Points, in no order, along strands that fork and pass close to each other.
Points whose rows are less than 48.1 apart are linked; no others are. Some points are linked to none.
fol: [-12  35  62   7 -38  40   8 -22 -47  -4  71  30 -15  -4  -4]
pimip: [ 35  -8 -32 -27  26   9 -15  43   3  45  25 -36  63  23  -9]
tevu: [-21 -20 -40   7  27  -1   8 -16  37 -20 -31 -15 -21 -11  13]
dunu: [ 14 -15 -32 -31  41 -35 -14  45  51   8 -51  12   8  16 -31]
riba: [ -8 -11 -44  -2   8   0   1 -11   6  35  17 -61  36   0  22]
pir: [ -6 -37 -46  -1  38 -31   5   2  55   4 -66   7  -6  16 -21]
piguv: [  8 -18 -22 -19  27 -41  -7  29  43  -1 -58  29  -8  14 -34]
pebe: [ 29 -13 -35 -36  32 -15 -21  49  18  28  -8 -28  41  11 -12]
fomok: [ 11  26  46  11 -28   6  11  -7 -19 -10  16  28 -14  -1  17]
zevek: [  7  26  69  25 -36  -3  17  -4 -30 -30   5  57 -33  -9  11]
nuso: [ -8  19  40  24 -29  -1  23 -13 -21 -22  19  27 -16 -12  18]
Tok: [-18   1 -44  10   7  16  18 -23   2  29  37 -56  38 -10  33]
Zigi: [-30 -22 -49   7  30   4  11 -20  32 -19 -12 -39 -12 -18  21]
bulir: [  7 -13 -13 -17   4 -30 -14  19  12   2 -38   4 -11   5 -16]
Semiz: [  8  24  60  20 -32 -17   9   0 -19 -46 -17  62 -46 -17  10]
vego: [-44 -17 -32  31   7  -2  18 -29   6 -23   6 -35  -9 -29  25]
fab: [ -3  27  77  24 -45   5  25 -12 -36 -24  20  53 -31  -8   5]
vepok: [-12   0  17   8  -3 -18   7  -9  18 -51 -40  51 -48 -18   5]
Ninov: [ 26  15  57  -6 -26  16  -4   7 -30  19  14  25   1  27 -13]
sef: [ 41  -9 -33 -36  31   0 -21  48   8  43   6 -32  55  20  -7]
losuf: [ -2  14  41  21 -26 -18  11  -6 -15 -46 -17  46 -42 -22  12]
Buv: [ 11  47  59   1 -40  62 -30 -27 -58   5  73  26   1  -1 -17]
vad: [-46 -20  -9  32  -2  -8  17 -39   5 -48 -20  -1 -40 -21  15]
punif: [ 20  -8 -33 -24  23  13  -6  30   0  46  40 -44  69  21 -14]
pek: [  4 -10 -38 -16  14   8   3  16  -5  50  43 -52  65  19  -8]
lam: [  2  -5  -5  -9   3 -19  -4  -5  27 -20 -50  23 -35  -1  -2]
ginag: [-46  -6 -38  38   5  12  29 -33  -7   7  44 -52  24 -27  33]
Gaku: [-13 -24 -40   2  31 -11   8 -15  46 -11 -50  -7 -23   1   4]
Fot: [ 20  18  57 -15 -30  36 -19   5 -37  23  33  21  12  31 -35]
zura: [  0  -1   7  -1   4 -15   1  -5  27 -36 -50  42 -46  -6   2]
redat: [ 36  -2  10 -21  11 -17 -17  52  -5  14 -14  15  18  15 -23]
lir: [  7   8  12   5 -10  -8   3  -4  -4 -12  -8   5 -11 -13  21]
mevos: [-49 -26 -22  35   5  -5  22 -37   5 -37 -10 -18 -31 -22  19]
vuva: [ -6   8  22  14 -14 -13   8  -6  -5 -36 -14  26 -28 -19  17]
rus: [ 16   2  11  -5 -15 -13  -6   5  -8   7 -13   3  -4   7   6]
bapo: [ 71  -2   7 -41  16   2 -43  67  -5  45 -27   8  36  41 -30]
bova: [-37 -13  -3  25   2 -11  19 -27   9 -49 -28  17 -42 -22  10]
Nufe: [-34 -14 -38  19  18   2  12 -20  18 -19  -1 -36  -2 -26  27]
Rep: [ 25 -15 -42 -45  37 -19 -22  52  28  24 -25 -21  28   8 -17]
zutil: [ -4 -15 -47  -6  13   5   5   3  -2  51  33 -63  57  15   3]
Loza: [ 18  26  62 -13 -41  52 -33 -13 -46  21  47  19   7  20 -34]
fak: [-10 -30 -49  -5  29 -20   4  -6  40   2 -53 -17 -12   9 -10]
dek: [  8 -14 -25  -8   4 -17  -5   8  -1  23  -5 -32  20   4   3]
fiv: [ 27 -11 -42 -47  45 -26 -22  53  47  23 -39  -9  19  17 -22]
Bufak: [-37  -4 -53  24  15  17  25 -31   6  20  48 -63  40 -25  35]
Von: [ -4  31  71  10 -38  27  18 -19 -33 -13  45  40 -22   0   1]
silen: [ 24  25  54   3 -27  15   3  -4 -25   5  13  30 -12  12   5]
pes: [ 13  -8  -4 -10  -7 -23  -9  11   0   5 -27  -2  -4   6  -1]
pilo: [ -4  45  55  10 -37  56 -16 -31 -63  -1  85  22  -3  -8 -17]
dasa: [ 21  43  68  -4 -44  61 -40 -21 -57  12  60  26   2  12 -26]
zafil: [-49 -16 -32  43   1   2  23 -38  -2 -11  22 -46   6 -27  30]
sir: [ -2 -18 -19 -13  13 -28  -4  10  31  -5 -52  10 -19   7 -19]

Follow the links from the first point to the second, and from the first to the third. Name the last point that the two ways share.
zura / lir / Rep | sir
ginag / fak / vad | vego
bova / ginag / tevu | vego
vepok / pes / Rep | sir

A fork is a point with three links, a tip a point with one. Leave the first point through the second and follow the links. Name the first fork or tip that comes.
pimip / sef | sir
zutil / riba | vego
Loza / Fot | nuso
vego / mevos | bova

Name the points in between on the shortest way along the links from the first point to the second, in order.
pebe / sir | Rep, fiv, dunu, piguv
silen / fol | Ninov, Fot, Loza, dasa, Buv, pilo
Von / rus | fab, zevek, Semiz, losuf, vuva, lir
riba / zafil | Tok, Bufak, ginag
vepok / piguv | zura, lam, sir
vad / Bufak | mevos, vego, zafil, ginag
